Points, in no order, along strands that fork and pass close to each other.
Points whose rows are less than 120 apart are linked; no others are. Some points are linked to none.
Z_741: | -10 |   6 |  -8 |  34 | -22 |   4 | -52 |  25 |  36 | -30 | -10 | -23 |  12 |  -8 |  19 | -12 |   3 |  -3 | -15 |  31 |  -2 |  10 |  20 |  33 |  10 | -68 | -18 |   9 | -16 | -13 | -11 | -28 | -40 |
Z_660: |  26 |  25 |  11 |  14 |  27 |  23 |  32 |   2 |  -4 |  15 |  11 |  61 | -51 |  22 |   9 |  13 |  -3 |  -6 | -12 |  41 |  26 |  11 |  48 |   8 |  -4 |  16 |  33 | -20 |  73 |  29 | -43 | -10 |  -2 |
Z_254: |  13 | -15 |  -1 |  12 | -32 | -37 |  -2 | -22 | -29 |  24 |  11 | -12 |   6 | -12 | -22 | -54 |  50 | -23 |   9 |   1 |  -6 |  11 | -21 |  21 |   7 |  25 |  27 |   2 | -48 | -43 |   3 |   5 | -38 |
Z_644: |  17 |  34 |  12 |  -2 |   5 | -19 | -18 |  15 |  12 |  19 | -18 |  21 |  31 | -10 |  27 |  24 |   5 |  14 | -31 | -34 |  12 | -23 | -32 |  -8 | -26 |  -7 | -13 | -25 |  14 |  14 |  33 |  60 |  54 |
Z_666: |  -2 |  11 | -10 | -12 |  20 |   1 | -16 |  -1 |  26 |  31 | -27 |  16 |  33 | -17 |  35 |  55 |   2 |  10 |  -3 | -29 |   7 |  -6 | -42 | -17 | -23 | -14 | -14 |  -5 |   2 |  15 |  35 |  52 |  44 |
Z_711: |  10 | -18 |  11 |   0 |   1 |  11 |  -2 |  -3 | -35 |  50 |  -5 |   2 | -24 |  17 |   2 |   4 | -31 |  30 |  22 |   0 |   7 | -23 | -26 | -60 | -24 |   1 |  18 |  31 |  -2 |   3 |  21 |  31 | -41 |
Z_328: |   9 |  17 |  40 | -23 | -53 |  30 | -26 | -13 | -56 |  -6 |  18 |   2 | -26 |  16 |  17 | -26 |  -6 |  36 |  -7 |  -6 | -13 |   6 |  37 |  23 |  22 | -14 |  59 |  -8 |  28 |   3 | -30 | -18 | -37 |
Z_964: | -37 |  20 |  39 | -39 |  39 |  75 |  32 |   8 |  -6 | -25 | -33 | -11 | -43 |  19 | -35 |  37 |  -6 |  19 | -33 |  20 |  -4 | -22 | -20 |  12 |  18 | -29 |   0 |  -8 |  38 |  39 |  -3 |   0 |  25 |
Z_440: |  49 |   3 | -21 |   2 |  13 | -24 |  29 | -13 | -16 |  23 |   3 | -16 |  -4 |   2 | -11 | -21 | -20 |   1 |  96 |  -9 |   0 | -51 | -18 | -61 |   3 |  52 |  12 |  -6 |   0 |   5 |   3 |   6 |  21 |
Z_51: |  26 | -28 |  34 |  12 | -51 | -35 | -18 |   5 | -16 |   8 | -14 |  14 |  33 |   7 | -18 | -16 |  -9 | -24 | -34 |  -7 |  36 |  17 |   5 | -10 | -22 |  51 |   7 | -11 | -41 | -30 |  33 |  16 | -30 |
Z_398: |   0 | -30 |  -6 |  16 | -12 |  -7 |   9 |  70 |  10 |  23 |  22 |  61 | -10 |   2 |  22 |  55 | -44 |  33 | -46 |  16 |  15 |  21 |   4 | -11 | -45 | -39 |   8 |   2 |   0 |  -5 |   6 |  21 |  21 |
Z_690: |   9 |   3 | -10 |  48 |  -6 | -16 | -19 |  20 |  11 | -12 |  -4 | -22 |   0 | -11 |  -5 | -48 | -34 |  23 |  62 |  51 |  -2 | -20 |  34 | -18 |  23 | -24 |   0 |  19 | -20 | -11 | -12 | -40 | -45 |
Z_348: |  18 |   8 |   5 | -28 |   0 |  18 |  25 |   0 | -32 |  24 |  11 |  48 | -23 |   9 |  17 |  16 |  13 |  34 | -58 |  -4 |   5 |  12 |   3 |  42 |  -2 |  -7 |  54 | -30 |  43 |  17 | -25 |  13 |  -1 |
Z_341: |   5 |  19 |  -9 |  29 | -45 | -18 | -40 |   9 |  13 | -26 |  -6 |   7 |  41 | -21 |  27 |  14 |  18 |   0 | -33 | -25 |  -1 |  14 |  19 |  26 | -17 |  -2 |  -6 | -24 | -10 |  -4 |   1 |   7 |  12 |
Z_63: |  11 | -52 | -26 | -11 |   4 | -22 |  -9 |   7 |  21 |  -4 |  21 |   3 |  40 |   7 |  19 |  52 | -48 | -52 |  11 |  13 |   8 |  15 | -29 | -52 | -19 |  15 | -29 |  12 | -74 |   3 |  29 | -10 |  15 |
Z_183: |   1 | -30 |  10 |  34 | -47 | -25 | -40 |   5 |   1 | -15 |   5 | -16 |  15 |  -7 | -10 | -32 | -17 | -15 |  10 |  16 |   8 |  14 |   4 | -10 |  11 | -14 |   1 |  27 | -80 | -38 |  10 | -22 | -56 |
Z_299: | -12 |  -2 | -53 | -13 |  34 | -29 |   8 | -31 |  69 |  -6 |  10 | -14 |  15 | -13 |   2 |   8 |  33 | -59 |  53 |  -5 | -19 |  25 |   0 |  -9 |  -5 | -15 | -30 |  -6 |   2 |  10 |  -1 | -26 |   5 |
Z_151: |   6 | -38 | -17 |  -1 |   1 | -23 | -27 | -12 |   4 |  15 |  -6 |  20 |  52 |  -6 |  19 |  64 | -26 | -23 |  17 |   6 |  15 |  11 | -33 | -60 | -13 |   3 |   2 |  10 | -52 |   2 |  38 |  14 |  11 |
Z_447: |  -3 |  39 |  18 |   6 | -29 |  37 | -16 |  30 |  14 | -83 | -22 |  -8 |  11 |  -4 | -25 |  16 |  11 |   3 | -34 | -22 | -40 |   3 |  50 |  49 |  10 | -35 |  -3 | -43 |  51 |   3 | -26 |  -9 |   1 |
Z_386: |   7 |  14 |  15 | -25 | -48 |  20 | -16 |   1 | -25 |  -2 |  13 |  15 | -18 |   8 |  11 |  -7 |  10 |   9 | -47 |  -2 | -21 |  27 |  22 |  49 |   8 | -11 |  55 | -15 |  32 |   0 | -34 | -14 | -33 |
Z_374: |   2 |   8 |  25 |  -7 | -30 |  17 |  10 | -23 | -66 |  11 |  15 | -22 | -35 |  11 |  17 | -77 |  -2 |  38 |  19 |  -8 |  -3 | -16 |  33 |  17 |  33 |  13 |  33 |   9 |  12 |  -4 |  -9 | -13 | -34 |
Z_630: |  12 |  21 |  -5 |  -8 |  23 |  30 |  31 |  -5 | -14 |   8 |   8 |  47 | -21 |   2 |  28 |  10 |  21 |   5 | -39 |   6 |   9 |  21 |  23 |  49 |   5 |   4 |  35 | -44 |  50 |  28 | -45 |  -1 |  22 |
Z_866: |  35 |  -1 | -23 |  28 |  29 |   4 |  12 | -29 | -15 |  24 |  10 |   5 | -22 |   5 |  15 |   2 | -34 |  25 |  84 |  10 |  -7 | -22 |   5 | -79 |  19 |  28 |  28 |  -3 |  20 |  39 |  -1 |  -6 |  18 |
Z_29: | -23 |  15 |   2 | -11 |  -4 |   4 |  -8 | -17 |  -6 | -18 |  -9 | -51 |  28 |  -5 |  -1 | -29 |  37 |  19 | -38 | -47 |  -4 |  -9 | -13 |  63 |  19 |  11 | -44 |   5 |  -8 | -19 |   7 |  10 |  63 |
Z_437: | -29 |   4 | -18 |  -5 |   1 |  -4 | -10 | -26 | -11 |   7 |   6 | -42 |   8 | -25 |  16 | -41 |  56 |  -7 | -22 | -21 |   1 |   8 | -20 |  71 |  26 | -14 | -28 |  16 | -34 | -22 |  -1 |   1 |  23 |
Z_164: |    7 |  -45 |   -2 |   40 |  -19 |  -24 |    7 |   30 |  -16 |  -26 |   49 |  -19 |   -6 |   -6 |  -18 |  -33 |  -31 |  -28 |   16 |   36 |  -16 |    6 |   13 |  -10 |    7 |    5 |   16 |   15 | -100 |  -36 |  -15 |  -27 |  -42 |
Z_970: |  45 |  -3 |  -1 |  53 | -12 | -52 |  31 |  -3 | -21 | -11 |  11 | -17 |  -5 |   9 | -20 | -43 |  -6 |  12 |  98 | -24 |   0 | -53 |  -5 | -47 |   8 |  39 |  17 | -20 | -14 |   4 |  -6 | -13 |   1 |
Z_792: |   3 | -39 | -41 |  10 |   6 | -51 |  -6 |  -1 |  37 | -22 |  50 |   1 |  35 | -14 |  -8 |  35 | -16 | -63 |  33 |  15 |  -4 |  17 | -13 | -28 |   8 |  -5 |  -7 |   6 | -71 | -10 | -11 | -21 |   6 |
Z_681: |   5 |  14 | -45 |  11 |  27 | -15 |  15 | -29 | -21 |  23 |  36 |  -7 |  -2 | -30 |   8 | -32 |  32 |   1 |  59 |   4 | -14 |  -8 | -10 |   6 |  41 |  15 |  33 |   6 | -32 |  -5 | -46 |  -6 |  26 |
Z_538: |   2 |  34 |  29 | -36 |   8 |  24 |   1 |   3 | -38 | -47 |   7 |  -3 |   0 |  18 |  22 | -40 |  -1 |  35 | -67 | -39 |  15 | -30 |   8 |  31 |  31 |  -1 |   8 | -29 |  37 |  12 | -12 |   4 |  64 |
Z_959: |  19 |   6 | -44 |  12 |   5 | -12 |   3 | -38 | -29 |  35 |  27 |  20 |  29 | -34 |  28 |   2 |  27 |  11 |  30 |  -7 |  -6 |  -3 | -23 | -11 |  14 |  19 |  38 | -20 | -23 |  12 | -22 |  10 |  21 |
Z_300: | -47 |  19 |  12 | -19 |  21 |  36 |  11 | -23 |   3 | -52 | -10 | -49 | -10 |  -9 | -27 |  -1 |  42 |  -8 | -28 | -22 | -38 |   9 |   6 |  58 |  25 | -24 | -57 |  -1 |  26 |  -4 |  -4 | -18 |  -2 |
Z_682: |  -7 |  -5 |  29 | -31 | -10 |  11 |  -5 | -23 |  -7 | -12 |  -6 | -32 |   7 |  18 | -18 |  32 |  34 |   9 | -83 | -39 | -43 |  20 | -57 |  23 |   0 | -10 |   3 |  30 |  -8 |  -1 |  58 |  33 | -17 |
Z_774: |  -4 |  11 |  14 |  22 | -52 | -13 | -69 |   8 |  28 | -17 | -29 | -31 |  15 | -13 |   4 | -35 |  -2 |   7 | -15 |  14 |  -4 |   3 |   5 |  17 |  16 | -40 | -13 |  27 | -37 | -29 |  18 | -13 | -51 |
Z_108: |  10 | -16 | -25 |  17 |  18 |  25 | -12 | -13 | -12 |  30 |   0 |  23 |  -8 |   7 |  15 |  34 | -36 |  21 |  37 |  14 |   6 |  -6 |  -8 | -55 |   0 |   8 |  27 |  17 |  21 |  34 |  -4 |  -1 | -10 |
Z_755: |  21 | -34 |  30 |  13 | -45 | -30 | -35 | -17 | -12 |   2 | -21 |  -2 |  49 |   9 | -22 |  11 |  13 | -29 | -13 |  -9 |  25 |  24 | -23 | -17 | -13 |  35 |  -9 |   2 | -56 | -14 |  42 |  23 | -20 |
Z_595: |  18 |  10 |  17 | -28 |   6 |  -7 |   4 | -18 |  -2 |  34 | -26 | -21 |  31 |   4 |  -6 | -19 |  28 | -19 |  -8 | -27 |  24 |  -8 | -50 |   7 | -10 |  50 | -38 |  17 | -34 | -19 |  32 |  36 |  33 |
Z_646: |  14 | -20 |  -3 | -14 |   4 | -36 |  18 | -41 | -23 |  22 |  15 | -23 |  13 |  -5 | -28 | -19 |  32 | -38 |  41 |  -9 |  -6 |  -3 | -47 | -17 |   7 |  40 |   2 |   7 | -63 | -24 |   2 |  10 | -14 |
Z_362: | -23 |  -9 |  -4 | -73 |  52 |  19 |  34 |   4 |  26 |  36 | -28 | -24 | -13 |  13 |  15 |  11 |   1 | -13 |  -2 | -24 |   2 | -14 | -37 |   7 | -12 | -18 | -53 |  42 |  12 |  -4 |  19 |  36 |  36 |
Z_423: |  34 |  19 |   9 |  34 | -29 |  -4 | -14 |   3 | -15 | -18 |  23 |  37 |  -5 |  11 |  33 | -34 | -17 |  22 |   2 |   6 |  20 |   9 |  58 |  -6 |  -7 |  19 |  30 | -18 |  33 |   5 | -26 | -32 | -15 |
Z_675: |  16 | -18 |  20 |   5 | -28 | -29 |   6 |  13 | -11 |  39 |  -6 |  19 |  -3 |  19 | -28 | -21 |  -5 | -29 | -42 |   1 |  29 |   9 |   2 |  -1 | -51 |  35 |  31 |  -6 |  -6 | -46 |  29 |  20 | -41 |
Z_413: |  38 |   0 | -25 |  68 | -14 | -62 |   6 |  -6 | -11 | -16 |  23 |  -3 |  -5 |  -6 | -16 |  -9 |  -6 |  12 |  85 |  -2 | -21 | -32 |  11 | -46 |  35 |  26 |  41 |   2 | -31 |  -1 | -27 |  -1 |   0 |
Z_921: |  10 | -41 | -15 |  17 |   0 | -20 |   5 |  50 |   0 |  38 |  20 |  50 | -24 |   1 |  15 |  21 | -60 |  13 |  10 |  33 |  25 |   1 |   9 | -57 | -44 |  -9 |  14 |  21 |   4 |  -4 |   6 |  34 |   0 |
Z_208: |   8 | -11 | -18 |  -3 |  35 | -21 |  27 |  29 |  11 |  50 |  14 |  53 | -39 |  -5 |   8 |   0 | -22 |  -2 |  37 |  30 |  26 |   1 |   8 | -39 | -35 |  -6 |  20 |   7 |  43 |   1 |  -9 |  46 |  16 |
Z_99: | -19 |   9 |   4 | -54 |  63 |  29 |  25 |  18 |  28 |  40 | -32 |  -2 | -31 |  -1 |  11 |  12 | -19 | -12 |  27 |   9 |   4 | -16 |  -8 | -11 | -22 | -12 | -30 |  12 |  49 |  28 |   6 |  23 |  46 |
Z_544: | -14 |  37 |  27 | -38 |  43 |  21 |  12 |  23 |   4 |  38 | -13 |  13 | -41 |   4 |  10 | -17 | -30 |  11 |  26 |   9 |  25 | -31 |   5 | -28 | -15 |  -2 | -20 |  10 |  51 |  29 |   8 |  26 |  35 |
Z_133: | -24 |   9 |  31 | -24 |  23 |  73 |  33 |  12 |  18 | -61 | -43 |  -1 | -32 |  15 | -60 |  70 |   1 |   5 | -33 |  17 | -23 | -17 |  -6 |   6 |   4 | -34 |  -9 | -22 |  46 |  33 |   7 |  -9 |  -1 |
Z_552: |  -5 | -10 |  24 | -15 | -19 |  -3 | -15 |  -7 |  -3 |   9 |  -9 |   0 |  20 |  18 | -14 |  56 |  12 |  15 | -70 | -12 | -16 |  18 | -53 |  -1 | -26 | -27 |  11 |  25 | -12 |  -3 |  50 |  45 | -23 |
Z_574: | -20 |  26 |  42 | -41 |  11 |  66 |   9 |   8 | -35 | -33 |  -2 |  -3 | -18 |  25 | -20 |  -8 | -13 |  38 | -59 |  -1 |   5 | -30 | -12 |  35 |  29 | -19 |  29 | -22 |  35 |  28 |  -6 |   8 |  53 |
Z_47: |  21 | -11 |  10 |  14 | -64 | -36 | -22 |   4 | -11 |   9 |  -3 | -14 |  -1 | -15 |  -1 | -57 |  36 | -19 |  -7 |   9 |   5 |  20 |  16 |  45 |  18 |  -5 |  45 | -12 | -40 | -64 |   6 |   7 | -51 |
Z_298: | -19 |   2 |  27 | -18 |   1 |   8 | -10 |  23 | -14 |  39 |  -4 |  23 |  -9 |  -3 |  -8 |  28 |  -2 |  38 | -41 |  -3 | -11 |  -2 | -42 | -12 | -25 | -35 |  15 |  26 |  12 |   4 |  21 |  55 |  -1 |
Z_401: | -15 |  29 |  18 |  -7 |  13 |  65 |  16 |   7 |  11 | -84 | -31 |  -9 |  -3 |   1 | -48 |  47 |  14 |  12 | -36 | -16 | -46 |  -8 |  17 |  24 |  11 | -17 | -16 | -46 |  49 |  10 |  -7 |   6 |   7 |
Z_564: | -35 | -27 | -27 |   5 |  14 |  33 |  -1 |  -1 |  48 | -43 |  -8 |  16 |  -6 | -11 |  10 |  88 | -14 |   1 | -22 | -15 | -22 |  27 |  14 |  -1 |  -3 | -31 | -32 | -12 |  11 |  30 |  -6 | -45 |  -1 |
Z_174: |  14 |   3 |  17 | -13 |  10 |   3 |  20 | -13 | -49 |  43 |   7 | -11 | -17 |  17 |   5 | -72 | -23 |  30 |  11 | -29 |  45 | -40 | -13 |  -6 |  -5 |  45 | -11 |  10 |   3 | -19 |  10 |  11 |  28 |
Z_302: | -39 |  18 | -12 |  -8 |  20 |  22 |  -6 | -24 |  31 | -34 | -17 | -34 |   8 | -17 |  -5 |  24 |  47 | -11 | -13 | -43 | -39 |  14 |   8 |  25 |  11 | -28 | -56 |  -8 |  13 |   8 |   8 |  -4 | -11 |
Z_227: |   8 |  -9 | -12 |   2 |  48 |  18 |  41 |   8 |   5 |  42 |   3 |  58 | -51 |  10 |  -5 |  19 |  -8 |  -9 |   1 |  50 |  21 |  18 |  24 |  -8 | -13 |   7 |  34 |  -5 |  58 |  17 | -22 |   2 |  -2 |
Z_103: |  12 | -15 | -13 |  41 | -50 | -46 | -37 |   6 |  16 | -21 |  -5 |  -2 |  51 | -20 |  15 |   0 |  37 | -39 | -24 |   4 |   9 |  28 |  10 |  35 |   0 | -22 | -19 | -18 | -49 | -31 |  -3 |  14 | -12 |
Z_541: | -43 |   4 | -22 | -31 |  47 |  36 |  14 | -35 |  -8 |  22 |  -4 | -21 |  -7 |  -6 |  14 | -18 |   6 |   5 |  45 |  14 |  10 |   5 |  -2 |  10 |  38 |  16 | -20 |  10 |  -3 |  24 | -29 | -40 |  46 |
Z_513: | -23 |  -5 | -44 |  -5 |  23 |  -5 |   8 | -36 |  54 | -18 |   6 | -21 |  29 | -12 |  16 |  21 |  52 | -50 |  25 | -40 | -20 |  26 |  -6 |  13 |   2 | -35 | -62 |  -9 |  -6 |   4 |  22 |  -7 | -10 |
Z_583: |  22 |  10 |  -4 |  54 | -29 | -11 | -13 |  18 |   1 | -14 |  14 |   2 |  -3 |   1 |   7 | -65 | -30 |  25 |  47 |  36 |   7 |  -7 |  61 |  -9 |  12 |  -1 |  17 |   2 |   0 | -13 | -30 | -38 | -30 |
Z_733: |  29 |   2 |  -9 |  26 | -50 | -42 | -36 |  16 |   9 |   6 |   1 |   1 |  17 | -20 |  26 | -37 |  38 | -17 | -12 |  13 |   5 |  11 |  23 |  55 |  11 | -41 |  40 | -20 | -29 | -48 | -19 |   8 | -38 |
Z_957: |  18 | -17 |   3 | -34 |  11 |  -9 |  26 | -34 | -14 |  38 |   0 | -27 |  30 |  13 | -21 | -30 |  35 | -39 |  18 | -10 |   6 |   0 | -55 |  -1 |  -2 |  44 | -29 |  18 | -48 | -23 |  19 |  13 |   3 |
Z_642: | -11 |   8 | -23 | -34 |  18 |  10 | -13 | -23 |  21 |  30 | -21 |  -9 |  26 | -22 |  27 |  39 |   9 | -12 |  16 | -20 |  -6 |   4 | -38 | -21 |  -5 |   9 | -18 |   1 |  -5 |  32 |  18 |   6 |  27 |
Z_772: | -19 |  -2 | -20 |  28 |   7 |   5 |  -7 | -10 |   7 | -13 |  12 | -16 | -15 | -10 | -12 |  -5 | -17 |   1 |  79 |  52 | -25 |   9 |  25 | -39 |  29 | -18 |  16 |  29 |   3 |  15 | -24 | -51 | -44 |
Z_156: | -16 | -36 | -24 |  -5 |  18 |  16 |  10 |   9 |  55 | -46 |  -2 |   3 |   4 |   3 | -10 |  90 | -19 |  -5 | -46 | -32 | -26 |  17 |   8 | -10 | -16 | -18 | -60 |  -7 |   3 |   4 |  29 | -11 |  -8 |
Z_616: | -37 |   6 |  -6 |  -9 |  21 |  33 |   2 | -34 |  12 |  -9 |  -9 |  10 | -24 | -17 |   7 |  26 |  -1 |  -9 |  54 |  44 | -19 |  37 |  13 | -14 |  28 | -18 |  12 |   7 |  19 |  53 | -17 | -55 | -16 |
Z_431: |  38 |   3 |  20 |  17 |  -1 |  -8 | -11 |  19 |  -7 | -30 |  33 |  61 | -17 |  33 |  51 | -13 | -52 |  32 | -32 |   8 |  31 |   5 |  61 | -20 | -14 |  22 |  23 | -18 |  39 |   9 | -18 | -20 |  -2 |
Z_95: |  -6 | -39 |   0 |   2 |  13 |  -9 |  12 |  29 |  42 | -29 |  -2 |   2 |   4 |  21 | -26 |  73 |  -5 | -16 | -73 | -23 |  -6 |  14 | -14 |  -1 | -44 | -18 | -46 |   4 |  -1 | -30 |  40 |  37 | -15 |
Z_462: |  -2 | -10 | -46 |  -2 |  27 | -63 |  13 |  -7 |  50 | -15 |  35 |  -3 |  14 | -14 | -30 |   3 |   7 | -65 |  54 |  18 |  -8 |   9 |   1 | -21 |   1 |  10 |   3 |   6 | -29 | -16 | -24 | -30 |  -6 |
Z_266: |   5 |  30 |  13 |   2 | -38 |  15 | -33 |  27 |  13 | -49 | -11 |   7 |  28 |   3 |  -4 |  17 |   2 |  23 | -56 | -33 | -22 |   5 |  15 |  22 |  -9 |  -9 |   8 | -27 |  39 |  14 |  -9 |   3 |   7 |
Z_232: |  -4 |  -4 |   7 |  10 | -20 |   6 |  24 | -25 | -51 |  21 |   5 | -40 | -26 |   7 | -19 | -71 |   5 |  21 |  52 |  -2 | -14 | -25 |   8 | -10 |  15 |  26 |  17 |  15 |  -5 | -14 |  -5 | -28 | -36 |
Z_528: |   5 | -19 |  38 |   6 | -29 | -12 | -12 |  17 | -32 |  45 |  -5 |  13 | -18 |   8 |  -7 |  -3 | -29 |  28 |  -8 |  -6 |  17 | -19 | -28 | -41 | -39 |   0 |  13 |  28 |   0 | -10 |  39 |  58 | -35 |
Z_880: | -34 | -13 | -14 | -14 |  23 |  25 |  -2 | -16 |  40 | -14 | -14 |   4 |  -7 |   0 |   0 |  52 |   0 | -17 |  15 |  13 | -10 |  31 |  16 |  -9 |   6 | -20 | -24 |   3 |  30 |  43 |   0 | -52 | -18 |
Z_615: |  -3 |  14 | -38 |  -4 |  48 |  -1 |  21 | -27 | -11 |  18 |  22 | -20 | -11 | -19 |   0 | -37 |  10 |  -1 |  75 |  27 | -17 |  -6 |   2 | -12 |  43 |  31 |  12 |  10 |  -6 |  15 | -36 | -26 |  36 |
Z_907: | -17 |  38 |  -9 |   9 | -11 |  18 | -20 | -14 |  -9 |   3 |   0 |  -4 |   6 | -23 |  18 | -31 |  24 |   7 |  10 |  10 |  -8 |   6 |  11 |  20 |  23 |  -7 |   6 |  -3 |  10 |  20 | -28 | -21 |  -5 |
Z_488: | -21 | -12 |  12 | -21 |  21 |  -2 |  12 |  46 |  44 |   7 | -21 |  -5 | -20 |   9 | -32 |  39 |  -3 | -15 | -26 | -15 | -14 |  -4 | -13 | -17 | -48 | -31 | -44 |  23 |  41 | -14 |  24 |  40 |  -7 |
Z_928: |  20 |   3 |  23 |  -3 | -10 |  -7 |  27 | -23 | -44 |  31 |  -6 | -34 |  -7 |   5 | -19 | -91 |   1 |  24 |  34 | -25 |  15 | -32 |  -8 |   3 |   5 |  53 | -11 |   5 | -25 | -30 |  13 | -23 |   2 |
Z_272: |   3 |  -2 |  18 |   5 |  -5 |  -6 |   7 |  40 |  11 |  23 |  -7 |  29 | -24 |  21 | -19 | -16 | -21 |   1 | -47 |  13 |  27 |  -6 |  13 |  -7 | -56 |  19 |  13 |   4 |  47 | -17 |   5 |   6 | -33 |
Z_173: | -18 |   6 |  20 | -18 |  16 |   8 |  25 |  37 |  19 |  28 | -21 |  17 | -39 |  15 | -30 |  12 |   0 | -14 | -40 |  10 |  11 |  -9 |   5 |   9 | -49 |  -5 |  -8 |   9 |  66 |  -2 |   2 |   9 | -20 |
Z_569: |  19 | -13 |  -8 |  16 |  -5 |   8 |  -1 |  40 |   4 |   7 |  18 |  67 |  -7 |  10 |  29 |  46 | -48 |  28 | -49 |  19 |  21 |  14 |  27 |  -6 | -24 |  -8 |  23 | -14 |  26 |  14 | -16 | -13 |  12 |
Z_128: |  20 |  22 |  31 |  -5 | -18 | -30 |  -9 |  -1 | -10 |  13 | -26 | -10 |  41 |  -1 |  -3 |   1 |  25 | -16 | -51 | -23 |  22 | -10 | -33 |  23 | -28 |  36 | -21 | -20 |  -5 |  -9 |  46 |  63 |  28 |
Z_170: |   5 |  -9 |  -3 |  -1 | -21 | -19 | -34 | -35 |   4 |   2 | -21 |  -2 |  61 | -10 |  12 |  33 |  20 | -30 |  18 | -15 |   9 |  15 | -40 | -31 |  -6 |  15 | -23 |   2 | -51 |   7 |  30 |  21 |   3 |
Z_761: | -59 |  37 |  18 | -19 |  26 |  53 |  29 |  -9 |  -6 | -43 | -23 | -41 | -11 |  -6 | -13 |  -5 |  25 |   4 |  -4 |   6 | -10 |  -1 |  17 |  65 |  36 | -21 | -40 | -14 |  23 |  15 | -18 | -34 |  35 |
Z_795: |   1 |  40 |  26 | -26 | -26 |   0 | -14 |  -2 | -21 | -30 |   3 | -34 |  11 |   5 |   4 | -50 |  15 |  25 | -62 | -47 |   2 | -16 | -10 |  48 |  28 |  23 |  -8 | -11 |   4 | -10 |  20 |  16 |  67 |
Z_360: | -27 |   8 |  -4 |  22 |  -3 |  21 | -35 |  32 |  49 | -56 | -25 | -18 |   7 |  -7 |  14 |   9 |  -2 |   0 |  -9 |  36 |  -8 |  14 |  44 |  42 |  19 | -73 | -40 |   4 |  11 |  11 | -23 | -47 | -40 |
Z_167: |  19 | -13 | -43 |  56 |   5 | -66 |   3 |  17 |   1 | -20 |  45 |   6 |   1 | -11 |  -9 |   5 | -19 |  -4 |  56 |  19 | -25 | -12 |  17 | -34 |  28 |  29 |  39 |   5 | -48 | -14 | -45 | -11 |   1 |
Z_887: |  19 | -35 | -27 |  46 | -28 | -22 |   5 |  14 |  -8 | -17 |  53 |  10 |   7 |   2 |  -3 | -16 | -30 | -13 |  12 |  24 |  -5 |  11 |  20 | -17 | -13 |  34 |  32 |   3 | -49 | -30 | -31 | -35 | -25 |
Z_443: |  12 |  30 |  24 | -23 |  29 |   8 |  11 |   5 | -20 |  32 |  -9 |  -5 | -21 |   8 |  11 | -49 | -24 |  27 |  18 |  -6 |  34 | -46 |  -7 | -28 | -14 |  33 | -30 |   4 |  32 |  13 |  16 |  12 |  33 |
Z_834: | -64 |   0 |   4 | -35 |  38 |  47 |  31 | -32 | -18 |  -9 | -21 | -15 | -15 |  12 |   1 |  14 |  -1 |   7 |   6 |  14 |  24 |   3 |   5 |  48 |  43 |   1 | -16 |  15 |  10 |  26 | -27 | -47 |  52 |

A fork is a point with three links, a tip a point with one. Leave the first point through the second and follow the links. Name the first fork or tip that comes.
Z_167 / Z_887 -> Z_360
Z_928 / Z_174 -> Z_362
Z_957 / Z_595 -> Z_170
Z_970 / Z_440 -> Z_682
Z_834 / Z_541 -> Z_959

Name the points in between on the shortest way along the links from the first point to the second, in order.
Z_398 / Z_880 -> Z_569 Z_431 Z_423 Z_583 Z_690 Z_772 Z_616
Z_970 / Z_164 -> Z_413 Z_167 Z_887
Z_642 / Z_880 -> Z_170 Z_755 Z_51 Z_675 Z_272 Z_173 Z_488 Z_95 Z_156 Z_564
Z_401 / Z_644 -> Z_447 Z_266 Z_341 Z_103 Z_733 Z_47 Z_254 Z_646 Z_957 Z_595 Z_128
